A landscape with many valleys, sampled at points; each row gives a point and its height.
A ball rolls from a point to whichever of its 2 nearest points has the largest drop for the distance, and stops where none of them is lower. Distance is the straight distance between rows; heights are no part of it.
Q286: [183 149 121 138 118 106 158 167 132 92 151 129 118 125 144 146 149 130 144 127 91]  h=3.44
Q800: [186 140 124 127 115 126 137 161 129 144 116 97 140 167 124 133 158 126 89 156 121]  h=2.51
Q228: [181 124 97 169 104 140 144 136 122 108 120 137 147 138 132 136 139 137 102 154 134]  h=7.17
Q889: [157 136 125 131 157 136 133 166 118 115 164 104 103 89 144 109 127 137 129 132 139]  h=4.04
Q396: [121 137 113 131 119 139 127 102 133 126 136 149 149 101 126 170 119 115 151 130 134]  h=6.69
Q122: [93 112 154 127 142 151 136 96 111 141 97 105 172 137 79 137 109 130 141 136 148]  h=4.50
Q63: [151 103 119 152 78 140 155 153 124 133 105 87 136 159 131 106 139 139 113 119 109]  h=3.96
Q298: [145 106 137 157 121 117 128 138 134 110 140 107 132 89 110 116 125 71 115 143 143]  h=5.06
Q339: [125 150 159 121 138 128 142 138 141 95 146 159 77 90 151 81 107 160 143 125 115]  h=4.59
Q826: [155 138 138 122 108 114 148 126 130 108 139 146 118 149 153 152 149 123 142 122 86]  h=2.97
Q858: [136 172 126 112 127 103 128 116 136 81 149 164 116 111 142 127 106 151 188 112 92]  h=1.60
Q423: [130 179 152 101 132 108 99 100 117 135 125 143 136 114 121 155 102 143 186 111 107]  h=3.33
Q705: [145 127 117 111 157 134 123 145 125 132 152 149 96 114 146 163 156 129 93 129 141]  h=6.24
Q922: [67 100 152 127 151 113 124 117 123 117 151 149 119 87 122 132 114 79 159 123 128]  h=7.22
Q640: [144 117 137 137 101 144 153 138 127 110 125 131 112 110 137 119 127 115 138 121 100]  h=3.79
Q782: [151 120 122 137 107 129 110 162 125 150 117 75 169 154 110 132 160 103 87 149 135]  h=1.70
Q578: [98 73 128 151 151 149 145 145 95 154 135 132 110 103 126 155 147 122 120 140 142]  h=5.84
Q507: [138 159 128 128 137 102 142 75 131 93 137 161 137 146 136 142 106 146 173 98 101]  h=2.61
Q61: [74 131 127 132 109 169 133 116 136 161 98 117 178 199 110 107 140 142 84 134 157]  h=4.85
Q264: [126 114 114 128 98 152 144 101 137 136 107 152 151 152 113 164 141 144 91 124 147]  h=6.66
Q179: [79 152 135 109 174 147 97 133 137 118 159 149 102 81 147 107 110 137 145 121 143]  h=1.64
Q722: [114 99 124 175 71 163 131 143 123 139 108 87 157 156 141 98 140 109 112 138 118]  h=4.63
Q996: [100 131 101 109 135 143 125 81 116 195 107 118 166 158 120 154 101 123 150 116 143]  h=5.17
Q211: [101 105 142 136 121 184 143 130 123 125 92 96 161 129 91 135 126 107 131 139 131]  h=5.18
Q30: [96 123 129 123 142 151 98 83 97 181 89 132 147 121 101 164 94 129 173 125 146]  h=5.78
Q370: [137 146 161 96 100 102 135 100 133 123 108 146 119 124 116 133 105 154 165 116 102]  h=2.55
Q72: [133 149 146 98 133 136 150 107 115 141 125 134 159 161 111 158 148 116 114 130 117]  h=4.79
Q538: [92 154 127 130 160 156 102 106 123 126 153 145 141 76 125 170 112 131 170 137 147]  h=6.45
Q138: [78 174 117 125 166 98 97 122 125 141 163 182 112 94 148 96 121 204 161 109 125]  h=1.37
Q187: [160 161 125 107 109 83 137 123 132 102 131 159 107 128 147 156 129 148 168 138 76]  h=2.32
Q452: [121 128 144 150 105 149 115 150 141 142 102 88 168 145 87 121 147 80 74 171 150]  h=0.49
Q112: [47 129 149 134 172 114 92 115 119 123 150 170 124 67 106 142 119 121 161 121 135]  h=7.43
Q496: [57 124 132 146 142 163 144 90 131 157 73 118 187 161 65 141 116 100 131 130 149]  h=4.90
Q638: [166 160 128 114 95 139 141 140 139 128 114 105 158 162 138 146 142 135 126 161 108]  h=3.13
Q718: [132 167 141 128 117 123 148 70 129 128 117 147 171 151 113 160 109 127 158 104 116]  h=1.45
Q243: [125 99 120 128 133 107 116 178 106 131 149 141 89 82 128 117 136 143 123 111 130]  h=4.52
Q387: [113 100 145 102 131 135 117 129 124 143 142 111 119 113 132 147 141 98 125 123 131]  h=5.85
Q124: [115 124 115 98 128 129 118 70 111 152 113 141 139 151 131 139 102 121 161 100 128]  h=4.32
Q107: [131 110 120 145 109 139 122 94 138 104 141 125 130 132 164 129 110 162 152 108 129]  h=5.86
Q908: [163 149 160 85 161 123 148 138 139 110 148 106 105 150 141 130 137 133 117 122 118]  h=2.26
Q911: [119 148 115 127 141 136 99 88 116 123 153 134 134 114 165 139 93 160 177 113 138]  h=6.23
Q51: [146 158 131 120 159 119 109 179 144 115 184 119 91 99 158 124 147 161 117 118 134]  h=4.27
Q827: [114 154 135 87 158 99 109 121 110 113 140 175 122 95 107 129 117 155 152 111 122]  h=1.63
Q32: [150 165 149 90 131 129 127 95 110 133 110 130 152 187 124 156 130 133 146 130 88]  h=4.23
Q562: [157 107 104 105 140 108 152 143 115 110 133 129 108 146 127 111 123 163 133 114 121]  h=5.54
Q434: [90 134 140 122 125 140 155 107 126 167 121 112 183 157 104 144 141 88 117 136 135]  h=5.36
Q54: [110 97 132 138 136 139 137 152 142 149 126 91 135 106 104 138 130 70 120 138 144]  h=5.48
Q619: [75 120 133 134 169 167 106 100 103 140 114 122 141 101 110 165 101 116 177 124 151]  h=6.17
Q55: [148 133 130 138 62 138 139 151 142 126 89 106 165 182 126 120 151 145 106 141 102]  h=3.28
Q738: [96 85 113 189 132 152 142 154 138 170 101 77 156 160 97 107 144 100 80 142 169]  h=5.62
Q350: [136 158 107 87 171 111 120 104 125 128 156 133 127 124 155 131 95 163 168 124 137]  h=6.47
Q438: [110 106 137 144 116 179 159 129 109 127 119 118 140 110 124 131 125 122 159 116 119]  h=4.62
Q857: [175 123 120 131 115 103 110 156 129 123 132 135 82 110 153 124 145 106 109 144 122]  h=4.28
Q553: [186 152 139 146 143 123 147 175 127 100 147 107 91 115 151 105 135 140 129 132 105]  h=3.73
Q757: [140 104 99 183 123 132 124 166 119 173 99 82 140 145 111 111 148 85 62 144 167]  h=5.87
Q904: [111 149 124 126 139 80 109 175 145 99 157 169 75 94 151 56 134 166 129 121 105]  h=5.11
Q567: [115 131 147 84 153 119 122 114 108 121 132 132 146 106 86 153 122 151 144 106 131]  h=2.53
Q183: [184 107 132 128 127 104 130 161 140 128 123 109 64 132 148 98 122 167 111 121 128]  h=4.86
Q809: [120 111 134 144 107 136 125 71 133 111 125 126 158 152 142 117 106 126 148 135 128]  h=5.26
Q269: [125 108 112 116 106 101 124 128 126 128 145 153 97 98 154 114 106 148 159 117 116]  h=3.19
Q164: [112 124 141 151 144 104 102 173 128 117 167 155 73 72 153 82 140 159 117 122 129]  h=4.88
Q803: [123 136 140 84 153 123 92 147 120 137 153 137 99 91 137 137 143 125 117 132 136]  h=6.12
Q424: [146 131 159 121 88 115 149 97 144 122 108 117 138 157 128 141 116 181 149 109 106]  h=1.10
Q355: [147 137 102 137 117 146 146 122 127 111 132 137 160 130 126 145 135 97 130 153 125]  h=6.94
Q275: [90 83 127 117 143 119 99 137 100 134 139 166 89 79 127 137 135 145 127 112 133]  h=4.99
Q733: [191 144 97 157 100 143 134 161 144 103 103 108 112 146 143 115 132 91 101 132 118]  h=5.12
Q542: [70 121 133 136 102 155 126 91 139 171 78 105 189 168 96 130 117 138 117 116 148]  h=4.29
Q577: [175 131 123 121 152 84 112 189 127 115 148 129 55 118 155 101 140 188 124 132 121]  h=4.54
Q421: [172 119 128 150 138 107 105 157 123 114 130 112 95 95 120 118 133 83 83 141 149]  h=4.64
Q984: [84 117 149 125 135 143 167 95 114 152 125 146 143 107 106 143 114 74 164 132 119]  h=6.37
Q35: [141 120 161 162 123 146 115 143 138 130 118 78 128 137 125 108 143 63 80 150 141]  h=1.85
Q389: [62 107 141 129 161 117 156 100 107 155 138 162 123 95 112 140 111 110 170 105 132]  h=6.88
Q746: [108 131 103 116 170 112 110 143 136 122 172 158 81 82 152 95 118 126 119 135 160]  h=2.54
Q976: [141 122 117 131 113 135 117 99 132 112 119 101 175 179 130 104 130 125 119 152 131]  h=4.40
Q158: [119 91 125 133 98 144 127 112 155 147 119 100 127 114 132 117 105 111 119 129 156]  h=1.65
Q874: [181 103 111 112 120 96 134 163 139 110 112 110 85 174 140 127 144 157 116 118 106]  h=5.19
Q206: [78 81 134 141 131 131 120 123 105 154 150 142 119 99 137 165 137 139 149 110 134]  h=5.46
Q338: [154 150 120 100 140 128 139 92 137 149 144 124 143 143 154 146 108 149 144 143 144]  h=6.75
Q836: [127 125 126 143 114 158 125 128 147 125 98 108 143 180 125 91 140 94 53 145 152]  h=4.20
Q579: [160 143 155 147 127 104 154 160 131 87 151 152 95 84 132 102 130 151 133 133 105]  h=4.11
Q450: [156 137 105 135 105 134 151 137 148 112 105 119 127 176 123 91 137 72 77 133 125]  h=4.75
Q933: [49 176 125 115 183 115 79 127 136 138 180 159 121 77 142 98 123 162 161 114 133]  h=0.71
Q700: [130 135 150 108 143 140 129 88 109 142 109 121 154 128 98 145 108 174 146 126 149]  h=3.52
Q966: [124 90 106 144 128 150 149 128 130 135 112 133 145 124 92 153 136 124 93 131 166]  h=6.39
Q983: [128 131 101 123 88 129 126 130 130 115 99 133 161 194 119 100 145 83 95 142 102]  h=5.21
Q328: [178 113 114 190 115 128 140 163 103 126 128 109 119 104 137 128 139 123 104 140 139]  h=7.34
Q253: [112 145 116 105 141 91 117 121 136 120 155 172 89 108 162 106 112 190 159 113 118]  h=2.15
Q479: [89 81 119 140 94 155 126 98 151 154 83 110 153 136 106 136 106 125 121 124 163]  h=3.37
Q209: [160 158 107 126 160 69 105 201 152 99 168 115 76 112 148 110 147 164 120 110 122]  h=4.39
Q475: [153 132 118 119 116 85 101 161 142 111 155 148 79 98 160 108 125 138 141 134 111]  h=3.90
Q218: [156 103 104 121 101 118 115 122 148 115 121 105 137 140 127 114 115 136 114 135 138]  h=3.36
Q629: [118 153 117 112 109 118 122 62 124 150 98 142 165 189 127 137 117 112 150 103 111]  h=3.20
Q308: [76 109 129 172 127 163 159 127 137 154 113 102 173 179 113 109 139 106 87 153 154]  h=5.30
Q859: [161 123 151 154 95 149 118 137 147 113 96 103 123 180 144 105 150 118 69 138 124]  h=3.59
Q477: [171 119 149 133 112 137 115 150 144 104 112 71 118 145 116 99 138 98 81 117 129]  h=2.83
Q305: [148 89 91 155 112 132 147 146 124 147 108 112 132 139 109 122 147 95 81 125 150]  h=6.11
Q893: [151 162 143 97 134 117 121 105 102 115 131 140 151 130 131 150 123 126 170 147 99]  h=3.85
Q11: [134 99 109 110 116 130 143 106 130 134 118 162 113 135 126 149 128 128 106 108 134]  h=6.96
Q376: [120 180 120 89 174 106 104 157 128 97 160 175 103 98 125 109 137 161 136 133 117]  h=0.72
Q165: [150 164 138 90 165 114 128 141 132 92 145 150 94 128 150 128 131 148 144 137 103]  h=1.48
Q583: [152 116 136 133 76 102 141 118 165 124 108 118 151 178 128 134 142 155 119 122 108]  h=2.50
Q39: [89 118 129 133 138 157 149 98 133 146 113 143 158 133 115 160 133 61 123 146 135]  h=5.82
Q417: [121 113 129 149 156 140 142 157 112 142 161 143 95 96 147 152 155 98 107 122 137]  h=6.09

Call two points neighbours if one is among the 2 nearest of the other. Go from one point of each pair to the other, from neighbour to neighbour, staying as low as possible. Name the highest point that can't be avoided.
Q718 / Q858 => Q507
Q158 / Q376 => Q496
Q158 / Q424 => Q983
Q933 / Q243 => Q164
Q424 / Q452 => Q55

For each start below, name the point where the ball stops.
Q228 => Q718
Q922 => Q424
Q803 => Q933
Q328 => Q933
